Each row is a point on a tangle of strands that fork, close into loops and nearly touch. The rows are in no order.
Points whose rows are less than 7.96 apart are linked; no others are. Some points are linked to none.
Gabi: 0.665  1.448  2.495  1.440  0.761  0.552  -0.833  -2.502  0.032  1.359  0.145  -1.390  1.296  0.887  -0.986  -3.151  -1.613  -1.152  -1.703  1.533  -1.725  2.144  -0.363  1.888  2.688
neri: 0.933  3.078  -0.651  -1.855  2.534  3.061  0.316  -3.054  2.732  0.579  -2.834  -0.575  1.753  0.721  -0.940  -0.346  -0.260  1.871  -0.116  2.132  -0.585  3.978  -1.340  -0.017  -5.579
Ded: 1.698  0.892  0.709  -0.585  -0.345  -1.079  -1.772  -0.188  2.676  0.429  -0.219  -3.668  2.248  0.234  -1.285  -0.528  2.343  -1.561  1.221  1.296  -1.620  2.373  0.013  1.117  -3.836
nas: 1.462  2.311  0.212  -1.697  -1.485  2.152  -2.407  -1.004  2.467  2.361  -1.197  -0.584  3.394  -1.181  0.818  -2.750  0.234  0.644  1.485  1.604  1.113  0.423  2.481  -0.307  -1.814
Miro: -2.546  -2.674  -1.868  0.732  0.651  -4.549  1.549  3.176  1.828  -3.591  0.742  -2.794  -2.126  -1.210  0.100  3.161  1.675  -0.217  -0.348  -3.219  -1.937  1.167  -3.622  1.340  -4.535
voki: 2.266  -4.421  1.347  -3.053  1.081  -0.403  1.699  1.269  -0.839  -3.283  2.566  1.336  1.292  -1.158  1.612  2.800  1.190  -2.931  -0.116  -0.584  1.981  -1.920  -1.242  0.511  0.564
Fak: 0.033  -3.298  0.346  -1.190  -1.702  -0.307  -3.143  -3.479  0.083  2.512  0.245  -1.159  0.568  2.193  0.693  -4.127  -1.066  3.892  -2.660  2.877  -1.297  -1.018  -0.389  2.735  1.325
kiduf: 0.612  0.948  -3.081  0.907  -2.222  2.576  1.062  -1.401  -2.174  0.254  -1.005  3.364  2.404  1.872  -0.546  -0.771  -0.612  0.506  -0.250  -1.250  -0.324  -2.808  0.492  -1.811  5.572
Dala: -0.437  2.735  0.726  1.870  1.184  2.255  -1.815  -0.075  0.955  -0.544  1.576  -2.607  0.481  3.312  -3.279  0.089  -1.195  -1.122  1.772  1.538  -3.523  2.451  -2.437  1.276  -1.869
vam: -3.606  -0.290  -2.006  1.178  -1.783  -1.759  -1.288  2.438  0.146  -2.918  2.007  -2.620  -1.752  -0.442  -1.145  -1.059  -0.772  -2.145  0.664  0.112  -1.153  1.304  -1.049  0.456  -2.578
luv: 2.552  0.071  -1.250  0.063  1.334  1.730  4.487  -2.077  0.486  -2.348  0.849  3.016  0.717  -0.946  -1.824  4.891  2.054  0.157  -1.062  -3.559  0.840  -1.987  -3.736  -1.704  2.360
foz: -1.253  0.982  -0.683  1.956  0.989  -0.654  2.825  1.406  -0.545  -3.841  -0.799  2.707  -0.348  -2.285  0.101  3.304  0.081  -3.421  -0.718  -1.880  3.166  -1.425  -1.922  -2.999  1.453
nere: 0.485  -2.177  1.523  -2.490  -2.045  -1.695  -1.219  -2.030  -0.832  0.999  -0.052  -0.190  1.962  0.678  1.256  -2.068  0.611  3.717  -1.606  1.592  -2.561  -2.541  0.769  1.880  2.761
gatil: 0.208  0.423  1.376  0.431  0.907  2.252  -1.834  -4.812  -1.565  1.870  -1.410  1.097  0.198  2.983  1.561  -1.657  -1.458  3.210  -2.380  1.051  -0.883  -2.152  0.436  -0.290  4.856
piga: -0.358  -0.674  -0.031  0.981  -1.076  -0.877  1.861  2.785  -2.711  -3.138  -1.111  1.396  0.794  -0.634  2.831  -0.122  -0.072  -2.694  0.293  -2.012  2.381  -0.228  -0.297  -3.477  2.927
paf: 3.333  -1.601  3.076  -1.715  4.076  0.482  0.977  -1.092  2.369  -0.988  -0.693  -0.124  1.445  -0.866  0.838  3.683  2.683  -2.338  -0.292  -1.328  1.172  1.705  -1.008  -1.896  -2.648
sagaf: -0.575  1.338  0.784  0.930  -0.958  -0.953  0.677  0.512  0.263  -2.837  1.542  2.248  -0.354  -3.572  2.134  1.354  -0.700  -0.345  2.304  2.772  -0.264  -0.828  0.542  -1.802  0.407
vosel: 0.533  3.911  0.518  2.121  1.731  -1.042  0.822  -3.888  0.793  -1.040  -0.610  3.100  -1.627  -1.210  -1.498  4.815  -0.837  -0.612  0.438  -1.302  0.861  -0.354  -0.046  -1.692  0.585
Lasab: 1.332  -5.347  1.682  -1.822  4.054  0.986  1.223  2.510  -0.857  -1.587  4.455  0.565  -0.645  -1.067  1.049  5.335  1.772  -0.830  -1.295  -1.135  2.939  -0.778  -0.319  -0.864  -2.053
tezat: 0.273  2.900  0.843  3.377  1.961  2.794  -1.385  1.425  0.980  3.754  0.825  -1.661  -4.251  1.703  2.725  -1.185  -1.848  0.447  1.057  -0.218  2.135  -0.768  1.285  3.591  4.560
pirum: 0.643  2.106  1.849  -0.837  -0.171  1.569  -5.039  0.266  1.984  3.632  0.346  -1.796  1.470  0.290  2.187  -2.676  -0.735  1.734  -0.104  1.782  1.185  -0.711  1.874  1.037  -0.602
Rufek: -1.649  -0.796  -0.235  -1.408  -1.584  -2.320  1.181  2.558  -1.320  0.760  0.912  -0.310  2.265  -2.206  1.421  -2.660  2.086  3.595  0.066  -1.640  -1.232  -3.046  3.106  -0.295  2.067
vis: -2.264  1.514  -0.564  -1.010  0.776  2.102  -0.911  0.930  -4.544  2.788  -1.730  3.939  -2.137  2.437  2.095  -2.285  -1.838  4.145  1.023  0.007  0.792  -2.906  1.776  -1.873  4.377
tepe: 2.920  0.674  0.946  1.139  -1.238  3.115  -0.138  -4.147  0.633  0.367  1.636  2.140  3.775  -1.015  1.587  -3.219  -0.410  3.343  -0.220  1.202  -0.366  -1.548  -0.124  0.122  1.039
lof: -3.523  -3.197  -2.048  1.297  -1.285  -4.340  2.841  1.835  1.216  -3.122  1.041  -2.381  -3.211  -3.040  0.765  3.263  2.930  0.936  -0.171  -0.635  0.317  1.049  -0.399  0.984  -3.303
vidi: -0.969  -3.045  0.039  1.832  -0.868  -0.795  2.689  1.118  1.066  -4.462  1.365  0.877  -0.816  -3.778  3.237  2.730  0.939  -1.568  1.219  0.572  0.670  -0.236  1.230  -2.269  -0.411
Geg: 2.565  2.571  -1.302  1.716  -0.322  3.157  0.656  -4.545  3.124  0.722  -1.851  2.662  2.763  1.010  -1.938  1.951  0.691  0.649  -0.665  0.620  1.807  1.156  0.584  -0.772  0.978
rafor: -0.105  0.015  -1.411  -0.050  3.416  1.296  2.208  0.882  2.391  -1.871  -1.276  0.965  1.338  -2.486  -0.190  3.185  -0.750  1.276  1.331  1.609  -1.267  -1.203  0.942  -2.797  -3.434
Lol: 1.297  1.382  -0.591  1.456  1.493  1.516  0.124  -3.042  1.390  1.086  -4.050  1.117  -1.304  0.350  -3.624  3.978  -1.928  1.492  -2.993  -0.321  -0.727  0.091  -2.507  -1.024  -1.466
Senap: 3.701  -2.257  -0.516  -1.294  3.623  2.869  1.491  0.200  1.040  -0.674  -4.494  1.765  -0.138  -1.120  0.399  5.556  0.774  0.443  -1.954  -1.244  -0.305  -2.469  -2.122  -3.197  -2.196
pedu: -0.473  0.053  -0.128  0.060  2.799  -0.095  -2.873  0.145  1.875  0.426  -2.407  -0.593  -1.336  0.583  0.513  2.982  -2.984  -0.449  0.814  -0.347  -3.711  -0.375  -3.520  -1.201  -4.484
Teke: 0.323  -3.471  0.384  0.437  5.731  0.731  3.260  0.899  -0.330  -1.932  2.136  1.503  -0.323  -2.271  1.280  4.157  0.206  -0.855  -0.476  -1.913  0.780  -1.895  -0.900  -3.351  -1.679
tevi: 2.734  -0.414  -2.058  -1.295  -0.576  0.805  4.777  -0.655  -1.919  -2.600  0.438  4.533  1.362  0.094  -2.214  2.246  1.052  -2.617  -0.210  -2.200  1.864  -0.009  -2.299  -1.060  3.227
mor: -0.546  1.357  1.459  1.134  -0.906  -0.017  -1.534  -2.054  -2.119  2.312  -2.539  0.953  -2.804  3.932  1.030  0.244  -1.373  1.816  -1.025  0.152  -0.430  -0.570  0.530  1.754  6.449
bon: 5.214  -1.201  0.245  -2.104  0.070  3.350  1.308  -3.347  1.902  -2.224  0.522  2.325  1.112  -0.821  -0.611  4.522  2.246  -1.453  -1.332  -3.407  2.618  -1.295  -2.237  -1.670  -0.131
naz: -0.250  -4.677  -0.835  -1.723  -1.190  -3.233  0.972  2.816  -1.964  0.164  -0.199  -1.784  1.904  0.941  2.439  2.422  4.128  0.732  -1.049  -1.294  0.220  -2.844  3.426  1.880  1.573
vuf: 1.313  -0.450  0.947  0.368  1.447  -2.008  0.943  0.661  0.944  -2.033  -0.010  -0.207  2.437  0.773  1.717  0.679  0.960  -3.028  0.656  1.264  -0.004  0.789  0.107  1.111  1.858
subi: -4.400  1.068  -1.978  -0.215  -2.680  -4.625  -1.566  2.887  -2.256  1.718  -1.664  -3.036  -1.315  0.376  0.100  -2.579  2.980  3.098  -0.507  -2.875  -1.317  -0.807  1.306  1.137  0.575
Dige: -2.375  2.358  1.407  1.988  0.545  1.961  -2.078  1.973  0.608  -1.169  3.855  -3.979  -1.167  0.993  -2.506  -0.365  -2.071  0.934  3.908  2.419  -1.810  2.551  -2.583  2.412  -2.843
Sor: -1.569  -1.618  0.362  -2.162  -1.465  -1.539  -1.544  0.240  -4.699  2.840  -3.621  2.361  -0.186  3.150  0.427  -4.690  -1.714  -0.137  0.797  -1.480  0.495  1.146  0.829  -1.466  0.856
Teb: 3.027  2.357  1.919  0.277  3.339  -0.695  0.391  -2.515  2.823  -1.285  -2.315  0.215  1.844  -0.576  1.105  3.272  -0.203  -2.061  -0.013  -1.775  -0.014  2.281  -2.031  -1.077  -2.845
vevag: 0.745  -2.858  -1.003  -2.279  0.072  -2.219  1.722  -0.010  1.625  -0.345  1.154  -3.402  1.987  -1.092  -2.251  3.126  3.333  -0.823  -2.093  -1.280  0.935  0.406  -0.215  2.857  -3.320
bim: -0.127  1.156  0.017  -0.671  -0.092  0.290  -1.325  -0.924  1.453  -1.126  -0.720  0.368  -1.209  -0.918  -2.218  2.941  -0.171  -4.793  0.410  2.208  0.153  0.543  0.708  -1.126  -1.204
kibut: -1.366  -1.673  -0.877  0.702  4.698  -0.768  1.858  1.274  0.837  -2.419  -0.490  1.252  0.102  -2.577  -0.646  1.868  -0.663  -3.863  -1.786  -2.451  1.063  0.253  -1.291  -2.259  -1.662
lasi: 0.800  0.574  -0.804  -0.292  -1.561  -0.019  -2.697  -0.988  1.416  0.441  3.004  -3.236  1.778  2.092  -3.719  -1.357  -0.207  -1.513  0.751  0.135  -3.991  1.540  -1.237  2.007  -2.426
Divet: 3.205  1.734  -0.213  2.832  -1.510  2.605  -1.512  -5.841  0.955  2.478  -1.406  0.006  -0.715  3.499  1.528  -1.773  -0.339  0.644  -0.235  -0.126  1.255  1.819  0.883  2.502  1.762
beger: -3.307  0.620  -1.856  2.864  0.482  -0.920  0.403  1.177  3.264  -2.270  0.971  -0.598  -1.975  -2.811  0.071  -1.938  -0.775  0.745  0.492  1.995  -1.128  0.759  -0.774  -0.979  -2.276
Tadip: -0.181  -0.366  -1.708  -1.387  -0.379  -0.827  3.528  2.410  -3.094  -1.047  1.369  2.713  3.092  -0.764  0.445  -3.032  -0.472  -0.332  1.692  0.317  -0.201  0.698  1.394  -1.598  1.021
Tabik: 1.903  2.010  1.701  1.224  -1.932  -0.217  -0.155  -5.058  -0.578  1.016  -0.415  1.073  -1.812  1.044  -2.302  2.623  -0.574  -1.013  -2.564  -0.625  1.696  1.112  0.226  1.622  3.146
Kosas: -2.481  2.000  -0.466  1.046  1.210  1.404  0.760  3.560  -0.463  1.032  1.562  1.804  -2.443  -1.080  -1.288  -2.979  -2.429  0.879  1.329  3.711  1.685  1.759  -0.244  1.046  -0.085
fis: -1.773  3.195  -1.267  2.268  -0.054  -0.713  1.714  -0.365  -2.183  -0.060  -1.155  1.383  -2.166  -0.164  -2.184  -0.549  -1.809  -2.272  -0.296  -1.388  2.478  2.091  0.273  -0.902  2.203
reb: -2.237  -0.864  -0.063  -3.907  -0.737  0.074  -1.119  0.193  -4.851  2.504  -1.211  2.684  -0.298  1.541  0.744  -3.510  -1.439  3.432  0.254  0.085  -0.432  -2.368  0.900  -1.422  2.568
gov: 0.817  0.384  -1.515  0.210  2.355  0.920  1.099  -0.692  1.641  -1.660  -4.637  1.657  -0.668  -0.889  -2.198  4.709  -0.033  -1.156  -2.435  -0.084  -0.418  -1.362  -2.750  -2.164  -0.774
pigaz: 2.497  -0.567  -0.191  -2.013  -0.235  0.159  0.210  -0.182  3.386  0.232  -0.951  -1.969  4.741  -1.398  1.519  -0.142  1.883  -0.381  1.115  0.849  0.001  0.774  3.255  -0.233  -3.028
zuno: 5.038  -3.209  0.510  -2.581  0.967  3.222  2.191  -2.334  1.115  -2.100  -0.039  2.185  3.069  -0.155  0.653  3.706  2.082  -0.782  0.196  -0.798  1.355  0.978  0.106  -1.057  -3.827
vif: 0.500  3.001  -1.414  1.202  -0.619  4.057  -0.041  -0.382  -1.585  2.472  0.976  2.131  -1.237  0.158  -1.635  -0.842  -1.438  1.127  0.140  1.352  2.707  -1.151  2.100  0.714  3.872
tusa: -1.712  -3.018  1.502  1.026  -0.074  -3.379  1.020  3.011  -0.127  -4.223  1.075  -1.415  -2.279  -2.101  1.851  -0.900  1.616  -3.084  -0.690  -2.932  1.315  1.864  -1.077  -1.091  -1.980
fegu: -1.381  4.326  -0.462  2.913  2.593  2.702  0.131  1.108  2.110  1.879  0.912  0.244  -3.990  -0.684  -1.385  0.157  -1.402  1.677  0.913  1.979  2.063  0.646  -0.377  1.076  -0.561
bure: 1.460  1.218  -0.913  -0.593  -0.337  2.525  -0.715  -4.680  1.845  0.729  -1.162  -1.342  2.067  2.405  -0.737  -3.184  0.341  0.898  -1.627  1.611  -0.039  3.906  0.058  0.010  -4.380
tuvek: 2.852  2.768  -0.298  1.790  -1.372  3.375  -1.583  -5.333  2.748  1.446  -2.626  -0.484  1.554  2.996  -1.423  -0.152  0.025  -1.071  -1.148  0.116  1.002  3.380  -0.282  0.683  -1.091
fotud: 3.909  -3.761  -0.170  -1.780  0.524  0.167  1.293  -4.139  2.055  -0.494  1.304  1.393  2.380  -1.471  -1.543  0.383  1.416  -1.151  -1.516  -0.434  -0.565  0.925  -0.145  0.239  -3.901
Gasi: -1.832  -1.977  -2.225  0.643  -3.508  -3.467  0.382  3.718  -2.422  -0.905  -1.272  0.628  0.214  -2.024  2.764  -3.712  -0.050  0.578  2.698  -0.370  1.746  1.739  1.975  -1.435  -1.587
zuzum: 3.343  -2.253  0.821  -1.116  -0.034  -0.274  0.904  -0.144  1.479  -0.946  0.098  0.783  3.823  -0.832  1.515  0.211  0.543  -0.854  1.768  2.139  -0.282  -1.117  1.941  0.317  1.160
Munov: 0.697  -1.908  0.684  0.445  0.286  -1.786  -1.203  1.238  0.924  -1.085  -1.532  -1.927  2.489  2.035  0.541  -1.360  0.798  -4.600  -1.865  -0.576  -0.621  -0.227  -1.632  0.770  2.213
Gar: 1.313  -1.011  -0.382  -1.591  -1.175  1.523  -0.097  -0.395  -0.437  0.600  4.007  2.664  3.388  -1.127  0.383  -3.736  -1.242  2.911  1.368  1.907  -0.405  -1.393  0.348  0.694  1.623
Kip: 0.557  -3.704  0.003  -2.244  -0.133  -0.349  2.001  1.825  -3.027  -1.322  1.406  -0.410  2.998  0.382  2.141  -0.023  1.173  -0.150  -0.233  -1.373  -3.281  -3.735  1.916  -3.205  3.218
Fal: -1.392  -1.687  -0.283  -2.750  -1.434  -3.903  -0.766  2.185  -3.788  2.424  -3.663  -0.490  0.394  3.346  -0.438  -3.554  1.418  0.758  0.574  -1.034  -1.892  1.517  -0.259  -0.534  0.081
Livir: -1.197  -2.256  1.109  -0.873  -2.530  -3.633  0.905  4.068  -3.312  -1.576  -3.212  -3.137  0.498  0.176  0.609  -2.710  1.776  -2.594  0.326  -1.411  1.420  2.944  -1.751  -1.628  -0.987
difa: 3.119  3.617  -0.102  2.187  -1.148  1.159  1.030  -5.464  -0.110  2.386  -0.140  0.242  -1.871  1.660  -2.349  5.150  -0.380  2.108  -0.827  0.569  1.725  2.507  0.422  1.819  1.765
Kab: -1.828  0.061  1.443  -1.558  -0.237  0.832  -4.671  2.129  1.503  4.486  0.539  -1.527  -1.320  1.879  1.098  -3.068  -0.295  4.107  -0.833  2.693  -0.113  -3.456  1.141  1.469  0.666
mek: 1.888  2.166  -1.064  -2.416  1.748  3.279  1.436  -2.965  1.857  0.082  -1.856  1.753  2.839  -1.659  0.140  3.079  -0.948  0.716  1.661  -0.393  -1.596  -1.286  0.200  -3.596  -3.300
keli: -1.157  -4.030  -0.926  -0.539  -2.073  -3.420  2.385  3.217  -2.267  -1.502  2.189  -1.652  0.064  -2.374  2.889  3.332  3.315  0.009  -0.023  -2.449  2.157  -2.368  2.971  0.966  -0.373
ligeg: -0.673  1.325  0.351  -0.487  -0.865  -0.048  -0.467  4.594  -0.711  1.211  1.835  1.809  -1.053  -1.952  -1.270  -4.830  -1.077  1.961  0.438  2.625  0.284  -0.164  1.403  1.031  1.473
Nibe: 0.449  -1.479  0.309  -2.896  -1.263  0.358  -0.854  0.676  0.227  2.004  2.236  1.796  2.134  -1.107  0.330  -3.817  0.763  4.840  -1.279  0.964  -2.108  -3.400  1.358  -0.172  2.448
Dibi: -0.455  -4.735  0.900  -0.726  0.562  -1.453  3.643  4.068  -3.616  -1.667  3.921  -0.468  -0.114  -2.091  0.629  3.729  2.551  -0.314  -1.280  -2.247  3.477  -0.191  1.127  -0.218  -1.550
Dafel: -0.218  -0.297  -0.778  0.192  0.466  4.202  -1.871  -0.222  -1.751  3.802  0.828  1.593  -2.374  1.648  -0.298  -4.466  -2.093  1.330  -0.346  1.231  0.496  -0.934  1.494  1.767  3.980
mep: 0.757  2.937  -1.707  1.178  -1.602  2.846  0.571  -1.872  0.357  0.148  0.372  2.522  2.882  0.036  -1.148  1.560  -0.470  0.043  1.025  0.986  0.785  -1.690  0.670  -0.967  3.197
vuzi: -0.396  1.174  0.814  1.448  -1.640  -1.394  -2.277  0.618  -1.162  -0.122  -2.827  0.609  0.315  2.683  1.129  0.149  -1.434  -0.617  0.296  1.722  -0.326  -1.528  0.179  0.177  4.766
Miveg: -2.553  1.623  -0.651  2.367  -1.379  0.859  -2.308  3.086  -3.111  1.558  -3.659  -1.276  -4.914  3.103  2.064  -3.067  -1.755  -0.421  1.692  0.239  1.478  0.728  0.918  0.499  2.935
Bomak: -1.886  2.066  -0.140  1.722  -1.495  0.047  1.949  2.284  -3.243  -0.890  -1.056  2.065  1.067  -0.631  0.640  -2.943  -1.380  -0.819  1.243  -0.804  1.665  -0.389  1.018  -1.913  2.678
lota: -0.318  -0.436  0.617  -0.529  -1.318  -3.480  0.302  2.169  0.917  0.207  0.066  -4.045  0.991  -0.580  -0.954  -0.709  3.063  -0.547  -0.025  -1.135  -2.918  -0.173  2.114  3.010  0.753
Zag: 2.088  0.178  0.456  1.755  -0.166  4.789  -0.592  -5.054  0.938  3.999  1.083  0.423  -2.403  1.341  1.167  -1.469  -2.149  1.887  -0.513  1.166  1.992  0.853  -0.093  4.340  0.801
pul: 1.397  4.952  1.023  1.367  0.747  1.811  -0.896  -3.474  1.642  3.376  -1.247  -1.558  -2.635  2.110  -1.814  4.532  -0.915  0.215  0.744  0.202  1.092  2.741  -0.805  1.050  -0.681
begik: 0.426  -2.445  2.030  -0.066  1.347  -3.751  0.642  2.119  1.252  -2.348  3.343  -1.592  -1.173  -2.013  2.131  1.809  2.178  -2.847  0.246  -2.673  -0.437  1.435  0.694  0.469  -2.165
danup: 1.342  -3.118  0.825  -2.949  1.441  -0.911  2.453  -2.244  2.113  0.286  0.859  -0.553  2.482  -2.213  -2.442  2.419  2.216  0.919  -1.013  -0.967  -1.404  -0.427  0.838  1.754  -4.436
pefe: -2.132  1.184  -0.179  0.988  -0.893  0.770  -2.179  1.323  -2.140  2.159  0.931  -1.978  -2.901  2.588  0.352  -2.560  -1.948  -2.825  1.553  0.685  -0.694  1.132  0.185  2.179  1.858
sogun: -0.999  0.949  -0.681  0.292  2.506  -0.343  0.300  0.732  2.899  -0.410  0.386  0.339  1.106  -3.201  -1.642  -0.840  -0.035  2.417  0.699  3.434  -1.828  0.067  -0.132  0.146  -2.698
Galo: 1.344  0.803  0.933  -0.300  -1.808  0.627  -2.957  -0.151  1.411  2.972  3.235  -3.158  0.694  2.040  -2.623  -3.812  0.591  1.670  -0.369  1.172  -2.556  1.678  -0.429  3.929  -1.357
Lavit: -2.207  1.413  -0.112  0.473  2.266  -0.598  0.383  -0.881  -1.025  0.449  -0.427  0.312  -1.543  0.572  -3.310  0.287  -2.883  -2.136  -0.693  -0.137  -0.736  2.092  -3.068  0.072  -0.417
Sivad: -3.972  0.128  -0.032  0.155  -2.623  -1.643  -3.683  2.079  -1.915  0.580  0.975  -5.013  -1.389  1.275  1.327  -3.864  -2.768  -0.484  0.186  -0.627  -1.871  -0.107  0.231  0.828  0.896
bof: -2.537  1.391  -0.279  0.234  1.206  1.999  -1.949  3.177  -2.130  3.377  -2.016  1.304  -5.650  3.129  3.245  -2.537  -2.290  1.797  1.531  -0.428  2.345  -1.993  0.644  0.280  3.380
lovik: -1.104  1.131  -0.401  -0.532  1.791  1.504  0.309  -3.339  0.510  1.291  -0.798  1.157  -0.968  0.549  -3.363  1.182  -1.973  -0.308  -1.772  3.019  -1.435  1.522  -2.365  1.244  -1.995
pupug: -1.313  -1.414  0.344  0.506  1.955  -2.284  -0.869  1.622  2.597  -2.728  -0.948  -3.241  -1.133  -0.865  1.294  2.599  -0.191  -0.344  0.332  -0.804  -3.737  0.659  -3.476  -0.494  -5.830
Kol: 1.845  -1.581  -1.449  -0.483  -0.613  1.822  2.799  -0.986  -2.483  -1.011  1.146  1.604  3.387  -0.070  1.830  -0.281  0.516  -1.969  -0.745  -2.411  -0.978  -2.975  0.815  -2.871  4.205
des: -0.735  -3.163  1.507  -1.345  -1.794  -3.114  0.670  3.697  -3.392  -2.381  -2.077  -0.771  0.867  -0.178  2.813  -0.299  1.579  -1.967  -0.389  -1.456  1.701  -1.212  -0.358  -1.395  1.304
pel: -2.455  0.638  0.905  2.221  -0.771  -2.862  1.760  1.396  -1.065  -4.058  -0.718  1.288  -3.436  -2.562  0.423  -0.732  -0.391  -2.239  0.464  -1.481  -0.584  3.127  -0.836  -2.620  -1.298
Gutaz: 2.253  2.462  -0.072  -0.013  -0.217  0.089  1.698  -2.594  0.840  -0.722  0.000  1.651  -0.714  -0.482  -3.433  6.495  -0.036  1.540  -0.784  -2.589  2.260  -2.246  -1.545  -3.028  0.992
Dul: -4.117  0.062  0.797  -0.694  0.810  -0.993  -4.324  2.331  -0.026  1.649  -0.168  -0.777  -2.926  1.765  2.064  -2.889  -0.479  3.297  0.334  1.961  -1.405  -2.326  1.806  -0.865  1.609
gumad: 0.441  1.888  -0.765  -1.412  0.989  2.341  0.384  0.191  2.547  0.091  1.125  2.906  1.225  -1.824  -2.053  -0.514  -0.981  1.416  1.593  4.882  0.934  -0.547  0.354  -0.064  -1.964
bar: -5.098  -1.169  -2.060  -0.336  -2.553  -3.575  -1.607  3.226  -3.254  2.384  -3.430  -2.846  -1.671  2.725  0.767  -3.961  1.245  3.068  0.845  0.101  -0.883  0.319  0.853  -0.600  -0.710
pela: 3.503  -1.121  1.605  0.212  -0.163  0.767  0.535  -4.357  1.880  -0.752  -0.209  2.204  1.213  -0.676  -1.706  -0.555  0.836  -2.859  -2.220  -0.665  -0.906  0.787  -0.504  -0.194  -0.306
ridun: -1.588  -0.928  -2.316  -2.129  -1.917  -2.302  2.449  2.645  -2.117  -0.690  2.533  0.485  2.322  -3.154  -0.668  -1.054  1.081  0.603  1.124  -0.283  0.615  -0.842  2.331  0.608  0.490
biv: -0.193  3.599  -1.596  2.856  1.448  1.728  0.132  -0.694  1.008  3.218  1.599  0.240  -3.388  1.423  -1.080  -0.562  -1.978  0.635  0.463  0.546  4.203  0.583  1.342  2.408  2.981
nugu: 0.669  -1.401  1.802  -0.934  3.149  -1.402  0.965  1.805  1.869  -1.431  -0.039  -1.958  -0.192  -1.795  0.833  3.958  2.024  -2.152  0.058  -0.965  -1.733  0.734  -1.046  -1.061  -5.238
Ziga: -1.245  3.715  1.180  2.974  1.128  -0.564  -0.028  -1.523  1.997  -1.196  -0.255  2.223  -1.907  -2.912  1.510  2.618  -1.207  0.442  1.156  0.875  0.270  -1.045  -0.308  -2.535  -1.045
pupe: -2.947  -0.676  0.319  -0.394  -1.547  -2.677  -2.436  3.023  -1.546  -1.346  -2.880  0.159  -0.812  1.490  3.180  -1.942  -1.408  1.664  0.339  1.299  -1.370  -1.455  1.693  -1.496  2.109
beru: 2.286  0.762  1.817  0.303  -0.470  4.109  -3.207  0.848  1.625  4.034  3.486  -3.263  -1.664  2.892  -0.449  -4.527  -0.450  1.281  1.213  1.794  -0.898  1.093  0.694  3.746  -0.094
dobe: 2.621  -0.076  0.886  -0.162  -1.557  -1.075  -0.950  -2.728  -0.093  -0.186  -0.367  2.963  -1.525  1.532  -1.133  -0.420  -0.178  -3.875  -2.227  -2.149  -0.182  0.582  -1.060  0.186  2.658
Bise: -3.709  -0.412  -1.085  0.050  -3.388  -3.331  -2.280  3.278  -2.897  -0.676  0.969  -3.609  -0.853  -0.071  -1.004  -3.224  -1.308  -2.146  0.929  -1.351  0.061  1.759  0.159  1.308  -1.158
gurip: 1.457  -1.514  1.940  -1.983  -2.600  -1.101  -0.692  -3.386  0.037  0.679  -0.859  -2.519  3.547  -0.442  -0.254  -1.654  1.026  -0.730  -3.342  0.685  -1.674  -1.007  1.094  1.760  0.390
kire: -3.121  1.682  -1.731  0.980  -1.413  -2.872  -0.839  1.063  1.709  -1.303  2.621  -3.619  -1.673  -2.024  -2.143  0.989  1.873  0.017  1.570  -1.470  -2.224  -0.491  -1.125  2.382  -3.962
nidop: -2.803  1.329  1.131  2.151  -2.114  0.381  -2.730  3.209  -0.801  -0.127  5.237  -3.504  -3.701  1.226  -0.949  -1.947  -2.012  1.302  3.631  0.595  -0.843  1.666  -0.882  3.441  -2.285

A piece is all that can be reached along the links. How many separate loops has the piece of each point below (a circle has one, a figure eight two, a Y none), and how many tips (points with one link)?
Zag | loops 0, tips 6
Sor | loops 0, tips 4
lasi | loops 0, tips 4
Senap | loops 0, tips 7
pul | loops 0, tips 8

A fork is a point with three links, a tip a point with one. Leave the first point through the second and follow the links. Name the first fork or tip that comes.
pefe; Miveg | subi
Sor; reb | vam
gatil; mor | pigaz
